Each scene shows the same named points in several views. A view is turned or mirrored, and shifted as a whole, has a little noise and may leave points out.
In the rows, 128 means zero.

Scene 1
View 1
J_702: [152 151 115 127 103  93  91  84 133 117 130 143 106 173 135  97 131 117
  69  71 161 106  89 106 141 109 122 120 149 138 109 137 169 138 116 113
 140 115 126 116 138 139 106  81  59  78 149 138]
J_813: [115  56 109 150 136 117 113  79 114 134 108 116  83 121 141 116 124 124
 122 109 123 112 144 127 121 138 100 114 127 146 121 122 153 162 143 145
 119 151 155  94 165 159 113 112 105 121 169 129]
J_498: [149 124 113 152 129 122 105 109 131  91 129 122 117 154 136  98 129  97
 102 102 136 128 108 117 119 105 123 110 131 157 115 128 142 110  99 118
 123 135 134 137 138 134 134 105 113  96 172 122]
J_749: [119 118 144 107 126  81 113 111 157  97  67 137  91 103 146  78 105  54
  95 145  92 136  47 120 162 125 117 159 116 176 137 129 173 150 119  79
 101  84 195 116 135 135 161  94 145 151 150 135]
J_68: [123 112 116 133 128 115 117  89 125 105 119 128  94 125 155  98 114 103
  97 118 120 112 101 117 142 120 104 128 127 139 128 127 166 135 118 111
 111 120 165 112 147 149 125 100 110 118 154 138]
J_263: [107  93 127 143 127 135 132  88 133 124 165 115 106 135 157 100  77 122
  98 133 119 107 118 123 149 119  72  91 111 135 131 141 164 127 120  98
 116 139 180  86 176 141 118 109 103 105 153 140]
J_658: [132 128  90 133 157 138 132  81  95  69 103 123  62 108 192 110 145  97
  95 105 130  90 123 120 147 103 126 151 140 122 130 109 163 120 116 132
 117 121 144 138 126 191 137 104 120 111 141 142]
J_603: [133 145 129  99 160 104 120  89 130  78  58 140  53  94 190  97 129  80
  66 120 137  94  70 124 189 113 142 176 142 151 127 120 176 157 138  98
 124  96 151 123 123 189 158  98 116 115 125 151]
J_630: [121 110 128 133 107 104 107  90 132 117 128 136 107 132 142  96  96 102
 103 127 109 131  86 113 137 129  94 123 118 143 122 130 163 137 113  96
 101 109 169 107 158 127 118  90 110 125 159 144]
J_218: [137  80 119 152 154 128 101  91 122 116 103 118  91 133 143 117 130 126
 112 102 152 117 139 129 127 127 128 109 137 163 102 128 137 153 137 138
 137 161 120 113 157 161 126 123 101  90 173 127]
J_960: [149 152 145 118 151 103 114 129 176  87  98 122 110 156 142  69 120  70
  57 105 154 115  69 127 170  83 139 116 127 191 127 155 157 119 112  88
 157 123 149 121 122 142 176 110 113  75 148 113]
J_530: [140  84 123 131  88  56  81 103 150 133  79 141 113 146  96  88 138  79
 124 103 101 155  73 108 102 141 119 139 125 175 119 124 161 160 118 117
 105 104 167 117 140 107 123  82 118 148 189 120]
J_788: [126  95 118 142 137 116 118 109 129  85  94 121  99 108 149  95 116  74
 128 139  91 142  95 120 121 124 114 139 111 162 130 114 147 121 103 107
  90 116 173 137 144 137 148 108 158 144 174 129]
J_710: [140 148 110 137 168 158 129  94  91  44 101 129  70  89 207 115 125  86
  98 135 121 109 102 121 154 108 137 160 132 132 116 102 145 100  96 105
  96 111 136 161 129 183 147 113 148 116 146 156]
J_318: [113  45  96 166 135 137 123  81 124 158 165  94 105 164 124 115 123 154
 113  80 151  93 184 127 111 113  80  60 129 138 126 143 153 148 145 162
 149 188 151  72 175 157 101 116  70  78 173 111]
J_163: [159 157 128 136 153 137  94  90 110  73  97 144  83 125 180 120 127 113
  76 107 165 112  93 120 159 114 153 143 149 146  88 120 139 127 115 105
 127 124  94 147 138 169 128 109 100  80 149 156]
J_621: [152 154 102 139  85  98  96  83 102  79 123 154 108 136 152 104 130  91
 106 106 107 136  71  96 112 127 118 160 133 120 112 107 162 111  82 104
  79  82 144 154 132 128 102  71 113 135 166 155]
J_508: [146 138 120 155 135 139 119 124 129  62 134 120 124 138 151  90 112  73
 110 132 108 145  90 117 118  97 119 113 111 158 122 124 134  75  69  93
  98 123 153 157 137 122 150 108 156 113 176 128]
J_947: [144  97  96 144 129  96 110 112 135  92  85 114 100 140 123  91 164  71
 120  92 112 130 113 120 102 110 132 134 130 169 135 119 153 125 107 143
 121 127 157 138 120 142 149 101 136 128 183 106]
J_662: [131 136 130 109  98  77  90  72 117 105  86 162  83 110 160 102 112  93
  90 124 111 128  49 104 152 143 116 177 136 132 113 113 178 159 120  87
  86  73 160 123 142 140 111  73 105 146 146 165]
J_40: [105  54 106 157 107 101 134 117 156 130 144  98 132 146 104  77 112  76
 140 126  74 143 119 122  91 114  69  88  92 165 159 137 162 116  99 122
 101 138 220  98 156 105 141 101 149 147 192 100]
J_703: [122  98 105 133 129 101 126 100 124  87  89 120  86 105 153  91 133  65
 124 129  84 128  95 118 122 121 110 151 116 150 145 110 167 124 106 117
  92 104 189 132 130 148 147  96 157 156 167 128]
View 2
J_498: [115 127 125 150 179 123 159  62 119  83 125 139 153 142 121 117 103 105
 133 106 151 137 143 155 108 142 119 135  50 129 101  86 118 137 146 136
 112  76 123  94 105 116 139 141 139 150 142 165]
J_749: [122  83 110 170 165 179 159 114 177  51 154 112 152  96 139 128  70 101
 166 119 123 141 104 150 163  90 135 111 145 136 121 119 176 147 158 163
 101  96  92 109  76 110 117 118 144 135 110 171]
J_662: [147  57 113 140 194 166 152 146 186 106 116 137 162 129 136 124  59  69
 168 127 153 159 140 136 154 114 154 124 133 113 122 109 166 125 166 126
 117 100  90  93  90  93 120 145 147 143 101 185]
J_702: [142  89 108 140 172 120 141  92 151 106  87 145 176 139 129 102  79  83
 124 116 190 141 156 147  94 135 134 140  64 113 100  76 100 155 157  99
 133  98 124  90 124  62 128 135 117 150 137 190]
J_318: [114 181 101 133 132 141 138  81  71  86 132 163  85 178 133 140 116 138
 139 106 180 156 164  97  55 141  91 115  49  95 108  73  54 111 130 108
 114 127 170  77 198  69 129 102 163 136 167 178]
J_813: [128 150  91 145 163 166 144 103 115  90 142 154  98 160 131 156 103 110
 168 112 148 162 153 105 116 133 109 117  87 109 121  94 104 100 140 125
 105 119 133  70 163  98 128 126 174 134 142 170]
J_263: [117 125 149 139 127 152 160 112 104  94 156 154 109 150 127 124  83 149
 151 106 165 153 138 115  71 123 130 108 103 100 120 102 129 125 137 134
 119  99 145 117 123  83 107 102 160 136 132 171]
J_68: [128 108 119 141 160 143 154 102 135  92 136 144 130 140 129 126  84 108
 152 117 148 150 137 132 112 122 126 124 103 116 112  96 135 127 147 127
 127 106 124  98 110 106 123 124 153 134 127 171]
J_703: [111 110 115 138 184 147 160  96 142  61 154 123 120 135 142 138  89  95
 163 120 112 149 116 138 159  99 114 118 121 132 109 106 158 106 152 159
 113 108 108  92  85 155 148 130 166 132 112 164]
J_947: [108 132  89 148 196 133 148  61 131  49 130 120 137 136 140 135 111  85
 142 114 126 138 124 152 150 112  93 131  72 141  97  86 118 120 152 147
 103 103 112  74 112 142 165 137 148 144 135 165]
J_710: [146 103 121 151 166 115 175  68 148 137 151 161 129 124 108 136  90 103
 161 119  94 158 144 158 145 159 136 160 100 140 112 106 179 118 134 121
 165  94 112  92  61 175 124 166 170 103 126 144]
J_163: [162 103 103 171 168 124 159  66 159 146 115 167 166 117 100 126  87  93
 148 115 136 151 161 159 127 179 145 169  64 133 113  95 141 150 140  99
 148  83 113  83 102 106 109 169 141 123 142 157]
J_40: [ 66 150 146 130 173 160 154  99  85   7 165 109 103 164 154 130 109 133
 145 104 152 135 104 123 105  75  93  81  95 117 106  96 122 103 149 187
  66  95 131 112 113 123 156  89 163 162 125 172]
J_508: [100 118 162 152 186 115 176  60 113  76 153 134 149 138 114 114 105 118
 136 103 131 133 123 168 117 139 125 131  63 139 101  99 161 130 143 164
 109  51 115 115  58 151 139 145 147 152 129 150]
J_788: [108 122 127 155 185 157 166  93 129  66 161 129 126 134 130 143  98 107
 165 111 116 148 119 144 147 118 119 118 100 132 115 110 162 111 147 165
  95  84 106  96  86 147 137 137 166 140 121 156]
J_621: [125  71 142 115 224 121 160 117 151 106 105 140 163 162 130 108  77  63
 145 120 158 152 144 149 135 125 144 131  86 115 101  94 153 105 164 132
 122  81  95  96  67 130 151 161 146 157 105 179]
J_603: [164  75  81 171 144 151 154  91 200 113 136 141 153  86 126 128  65  94
 164 131 108 153 130 155 163 122 142 146 144 142 117 107 166 159 150 112
 159 119 104  92  88 113 107 136 144 101 124 166]
J_630: [119 101 138 140 170 158 157 124 135  81 137 137 141 145 131 121  79 109
 154 111 164 150 134 129 110 115 136 109 105 109 119 102 143 125 154 141
 102  91 116 105 106  89 120 122 152 150 118 178]
View 3
J_788: [124  93 146 167 132 127 200 108 130 107 140 127  91 151 128 144 126 118
 110 178  96 126 103 100 165 126 151 104 123 150 118 106 121 135 149 128
 138 144 133 145 109 124 139 154 135 102 107 126]
J_263: [110 128 139 179 135 197 150 145 155 108 120 123 116 137 139 163 114  92
 101 145 102 133 114 111 111 105 113 122 141  99 134 135  81 103 124 141
 153 142 147 140 138 118 102 143 168 112 155 147]
J_508: [135 106 125 177 152 161 178 110 127 130 160 125 105 169 139 166 142 102
 127 191 109 114  81  81 189 111 161 131 143 156 146 106 124 171 149 104
 139 154 156 135 122 111 145 160 115 120 149 131]
J_40: [147  69 163 159 134 151 178 121 109 138 152 110 121 166 138 148  96  80
  76 171  89  91  64  82 151 152  99 107 153  97  96 143  55 111 147 167
 148 144 152 152  92 111 107 160 138 103 105 108]
J_603: [110 112 114 205 126 135 204 123 188  49 106 119  44 147 123 159 184 146
 118 171 114 162 154 132 136  81 142 123  79 176 114  84 169 131 111 143
 103 144 116 142 148 135 154 110 170 130 130 125]
J_947: [154  93 127 153 146 109 188 112 154 115 157 114  92 193 128 131 132 141
  89 190 122 103  81 112 161 123 120 107 135 137 106 101 124 144 119 151
 104 148 127 137 123 137 128 154  98 117 122 117]
J_68: [121 114 129 181 133 160 172 133 161  92 128 123  97 158 129 148 132 124
 102 166 119 132 110 113 129 107 116 118 121 127 128 114 119 119 115 137
 125 136 131 145 143 127 130 140 151 119 139 142]
J_960: [141 101 104 220 173 179 185 113 187 106 137  95  82 173 154 194 174 104
  91 188 128 123  94 129 171  66 139 146 133 164 112  75 133 154 115 175
 100 182 130 113 143 131 125 123 152 156 156  97]
J_498: [141 120 116 176 158 160 167 121 160 122 153 118 116 181 137 153 127 123
 101 182 136 112  79 113 156  99 131 123 147 136 141  98 123 149 119 132
 116 153 136 127 146 133 121 158 112 127 156 140]
J_621: [135 102 130 193 119 152 185 118 129  89 150 135 113 178 105 134 133 139
 121 197 147 113  83  81 156 117 101 120 101 153 167  98 153 139 112  85
 117 110 136 169 154 123 185 155 138 131 137 172]
J_163: [119 154  95 186 154 159 172 122 193  89 130 135  95 164 129 149 152 157
 120 177 149 149 122 141 143  70 160 124 123 165 158  70 170 153 105 105
 107 154 120 118 175 145 134 145 124 129 169 163]
J_702: [141 126 108 207 151 189 157 134 184  98 137 113 125 186 126 155 137 135
  86 181 169 116  80 127 122  78  82 131 126 127 152  87 139 126  74 138
  91 138 125 139 183 143 134 142 143 156 168 158]
J_218: [124 145 117 151 158 143 166 128 191 114 134 123 117 164 138 133 104 147
  85 160 134 134 107 156 120  94 142 100 153 116 130  92 119 121 108 147
 115 163 117 112 149 154  84 159 112 102 147 150]
J_710: [113 142 109 156 131 128 176 125 162  81 126 141  57 151 123 145 170 148
 151 172 102 156 150 106 160 100 181 122 104 168 145 105 158 168 138  87
 131 134 141 137 145 120 155 142 112 109 156 144]
J_662: [112  90 142 219 109 152 210 115 145  60 118 131  98 147 107 141 137 138
 102 183 139 139 110 109 131 105 104 108  81 161 145  84 163 102 107 117
 113 117 114 167 152 136 176 137 189 130 107 165]
J_658: [125 143 105 148 128 120 160 142 182  76 124 129  60 166 120 134 166 156
 130 163 114 143 149 117 132 106 140 119 106 139 130 118 140 151 110 113
 115 127 135 143 154 127 137 134 109 115 162 141]
J_530: [141  64 150 200 137 135 216  99 140 103 151 111 126 175 125 132 100 128
  59 194 144 102  59 119 146 116  92  96 122 140 113  78 130 100 112 165
 104 146 108 147 124 148 139 156 156 126  82 136]
J_318: [134 155 125 129 157 171 117 162 193 135 131 115 137 172 143 129  80 124
  66 131 130 116  95 146  79 110  91 105 180  52 119 140  55  96  94 169
 128 152 134 120 155 144  45 162 108 101 174 152]
J_813: [119 129 138 145 133 136 167 135 171 103 126 127 113 153 126 118  91 143
  82 149 119 133 113 141 103 118 117  91 142  99 119 121 101  95 111 148
 127 141 120 137 138 147  88 156 129  90 128 152]
View 4
J_960: [135 139 140 115 102  90 140 136 115 104 120 158 122 117 193 168 148 104
 135  90 128 157 177  97 134 149 150 123  75 102 111 126 121  87  80 165
 150 179 138 127 126  84 128 193 142 127 105  98]
J_68: [144 149 119 111 112 125 121 138 117 136 104 124 123 104 156 120 132 111
 136 108 126 136 131 103 133 129 161  97 103 142 117 165 141 169 117 149
 131 133 156  96 134 123 114 150 117 115  99 108]
J_263: [152 167  99 114 120 114 120 156  94 167 105 139 121  83 139 111 121 118
 140 114 144 148 126  98 128 137 171  75 124 144  95 151 156 193 141 143
  94 163 153  86 131 114 138 181 126 117  85 109]
J_813: [173 159 101 105 121 120 108 140 102 175 116  96 133 105 134 111 128 156
 148 129 161 104 126  87 134 129 175  86  91 169 122 154 139 191 130 161
 131 125 156 105 149 104 105 127 113 109  99 138]
J_703: [147 155 139  88 104 135 102 140 139 107 117 111 142 143 150 102 124  92
 146  96 112 129 111  90 154 105 167 118  98 138  89 180 143 152  78 146
 118 110 133 104 143 133 118 113 101 137 120 116]
J_658: [171 129 136 107  97 116 107 158 129 142 120 162 125  95 152 150 164  98
 155 121 114 106 146 126 131 120 166 115 106 151 148 192 145 167  97 141
 173 119 157 105 113 142 101 105  89 120 102 101]
J_621: [116 131 127 122 120 183 146 135 137 106 100  87 105 129 175 105 129  64
 139  79 100 147 106 114 147 109 142 119 107 117 128 181 134 155 130 121
 172 120 160  75 128 144  79 131 112 117  91  89]
J_788: [145 151 123  85 119 133 112 145 134 118 123 112 144 151 142 112 123  92
 152  80 128 139 112  87 166 110 172 108  99 128  83 169 147 147  93 140
 126 127 125 103 135 117 132 114 110 137 106 120]
J_508: [156 137 117 105 119 141 136 176 122 122 138 126 127 147 152 129 133  55
 169  64 128 159 123 105 163 103 164 123 114  98  83 154 148 122 111 119
 148 175 112  92 121 116 121 140 115 146  81 103]
J_498: [163 138 114 123 116 138 140 160 105 142 129 108 116 125 164 131 138  96
 157  92 142 135 141 105 139 118 159 121  97 117 117 140 132 131 123 142
 161 172 137 100 135 102  95 153 122 126  85 113]
J_163: [141 106 117 106 128 120 145 138 131 140 118 149 112 105 171 181 166 104
 150  91 135 130 160 125 150 144 156 103  86 127 165 163 129 143 130 142
 218 139 159 109  95 114 107 122 126  98  74  98]
J_749: [ 96 157 146  78 111 112 115 100 150  75  98 129 141 142 169 119 117 103
 118  81 103 160 123  80 159 141 157  96  82 123  84 172 132 135  67 160
 109 108 142 113 135 119 152 147 132 125 129 102]
J_530: [121 161 123 112 122 159 132 102 123 102 106  39 129 158 176  82 100 129
 128  90 133 136 110  69 150 122 151 111  65 129  95 142 111 132 105 166
 131 117 151 106 171  93  90 148 137 118 118 129]
J_318: [215 170  80 142 116 116 117 177  56 224 126 100 118  72 133 109 130 172
 159 156 184  97 148  96 103 131 177  90 103 173 123 118 143 197 160 168
 115 179 158  94 162  81  85 175 118 112  81 148]
J_40: [169 195 114 111 100 138 107 159  95 132 125  80 141 142 144  62  93 106
 153 100 138 144 108  68 137 100 173 114 106 126  40 134 148 146  98 151
  57 167 115  93 178  97 120 175 115 155 117 135]
J_603: [113 128 154  83 105  94 115 107 154  94  96 175 133 105 174 166 155 109
 120 103  99 132 155 110 142 153 153  99  83 142 142 192 133 146  71 161
 163  94 165 123 107 134 139 129 119 106 122  88]
J_947: [175 150 132 112  99 139 115 149 117 124 132  88 134 147 166 112 131 110
 157 104 132 113 133  88 141 104 161 139  78 130 107 147 126 118  84 158
 151 137 130 114 157 105  84 123 105 140 118 131]
J_702: [135 132 122 147 116 144 158 129 101 139  99 105  92  88 194 136 142 113
 129 110 125 136 155 116 114 143 138 113  88 127 159 137 118 141 140 156
 177 158 179  94 136 106  69 188 138 100  87  94]
J_218: [179 138  98 108 126 110 125 149 101 176 129 109 129 113 146 146 143 152
 157 119 170 109 148  96 141 136 173  97  81 150 135 136 130 159 131 162
 171 147 149 117 132  87 105 129 124 106  84 134]
J_630: [122 156 113 110 121 137 133 128 118 127  98 107 119 114 158 104 115 107
 131  97 129 152 116  94 142 133 159  89 104 133 101 157 139 169 128 143
 118 136 157  88 138 117 121 165 131 113  96 107]
J_662: [ 84 135 138  97 125 150 135  92 150  91  77 104 116 119 176 115 125 102
 111  88  99 146 112 101 149 143 145  88  91 140 133 189 127 168 112 147
 151  87 179  90 128 137 114 137 132  98 107  89]
View 5
J_947: [165 135 166 152  89 170 101 120 171 140 139  96 121 104 115  99  64 120
 137 114 104 145 133 171 143 129 135 155 125 161 131 173 146 106  95 141
 128 108 111 154 128 132  80 101 111 114 167 172]
J_960: [177 167 150 156  94 138 137 132 174 150 164  76 139  65 148 128  87 114
 146 124 124 163 108 160 107  76  96 146 175 135 127 171  99 119  94 186
 122  86 112 133 176 106  71  99 181 101 165 104]
J_263: [130 182 110 138 130 124 124 109 169 158 156 111 151 147 133 164 126 130
 106 110 133 154 154 110  89 139 129 128 156 128 122 127 101  91  93 133
 115 115 144  88 103 134 103  76 112 114 157 121]
J_662: [189 142  80 124 130 139 103 140 141 148 123  84 190 133 149 156  25 124
 143 130 100 141 151 183 129 145 160 137 191 147 100 189 127 101 118 154
 105 112 165 143 160 114 118 103  91  91 109 104]
J_710: [118 104 131 101 104 174  91 156 152 159 119  78 192  77 140 143  99 107
 183 140  82 183 131 152 163 121 145 104 155 172 113 127 115 102  97 145
 103 114  94 113 166 114 141 120 107 134 138 127]
J_702: [191 185 125 136 136 105 129 135 161 163 158 115 158 113 150 126  64 143
 130 102 107 170 182 163 155  74 158 166 183 102 116 166 128  94  96 168
 104 103 144 141 131 149  79 108 147 119 164 103]
J_621: [184 110 124 124 139 152  95 138 157 143 136  99 168 133 126 151  43 122
 155 112  98 195 159 182 157 137 186 161 175 137 118 159 148 121 108 148
 104  94 154 161 131 132 133 111  88 113 134 120]
J_788: [146 114 142 145 103 172  97 112 162 136 137  87 148 124 115 143  71 112
 143 130 111 149 111 150 112 160 134 137 133 182 127 159 123 111 105 132
 127 104 123 132 142 106 117  85  90 107 139 154]
J_218: [141 175 149 139 109 113 119 103 153 168 149 126 156 118 133 112  82 145
 124 122  96 122 162 113 159  85 139 145 118 167 125 157 117  61  91 136
 115 128  96 104 137 135  79  97 132 138 162 151]
J_40: [147 146 152 176 106 173 110  85 189 127 160 103  86 160  96 139  99 119
  94 100 150 145 123 137  67 184 122 156 119 148 138 156 136 124  96 119
 139 101 149 134  79 131  87  60  82  93 167 179]
J_703: [152 118 129 140  99 185  91 130 166 135 124  82 141 119 121 130  66 108
 140 125 109 151 124 175 119 169 136 130 146 164 120 164 136 114 105 137
 124 110 135 145 130 120 112  95  80  99 141 157]
J_630: [165 154 112 143 132 132 115 112 162 148 150 101 156 146 131 158  72 125
 121 117 121 151 147 144 104 142 144 148 165 142 119 159 119 103 104 141
 115 106 154 124 126 121 108  84 103 100 138 121]
J_530: [206 146 138 171 116 141 111  96 161 132 148 107 126 153 118 120  12 129
 113 114 121 118 137 175 118 144 149 179 141 162 126 210 146 105 115 145
 130 100 154 164 136 117  80  83  97  91 136 153]
J_658: [125 145 121 103  98 165  96 161 159 163 113  88 175  79 144 120 104 120
 160 128  83 163 161 160 167 119 142 102 156 147 107 136 124  82  91 140
 104 131 102 116 137 141 109 123 106 131 151 141]
J_813: [139 182 123 140 107 130 111 102 158 162 135 121 144 141 127 113  84 145
 102 118 106 100 167 126 133 130 137 134 120 160 116 166 125  58  96 119
 119 141 121 105 106 143  76  87  96 119 154 169]
J_508: [146  98 175 144 117 166 108 113 174 137 162  92 138 111 112 154  95 108
 161 117 118 209 108 142 121 127 144 156 142 161 140 130 120 140  96 148
 123  77 114 136 141 113 133  91 120 124 161 131]
J_498: [160 142 165 144 116 136 119 115 170 152 161 111 138 111 123 131  84 130
 140 112 111 177 143 143 143  98 145 162 143 144 132 149 126 109  93 150
 117  97 115 132 132 131  98  99 131 128 169 134]
J_749: [176 137 104 154  99 168 108 129 159 134 128  60 158 111 139 150  48 103
 138 139 122 129  97 180  80 162 109 128 174 166 111 194 110 117 113 156
 127 101 150 141 174  89 103  85 107  74 117 123]

Which points are out of place in each view (at most two, in the order of its rows)? Write - if all are in place.
view 1 -> J_603
view 2 -> -
view 3 -> J_530
view 4 -> J_40
view 5 -> J_703, J_813
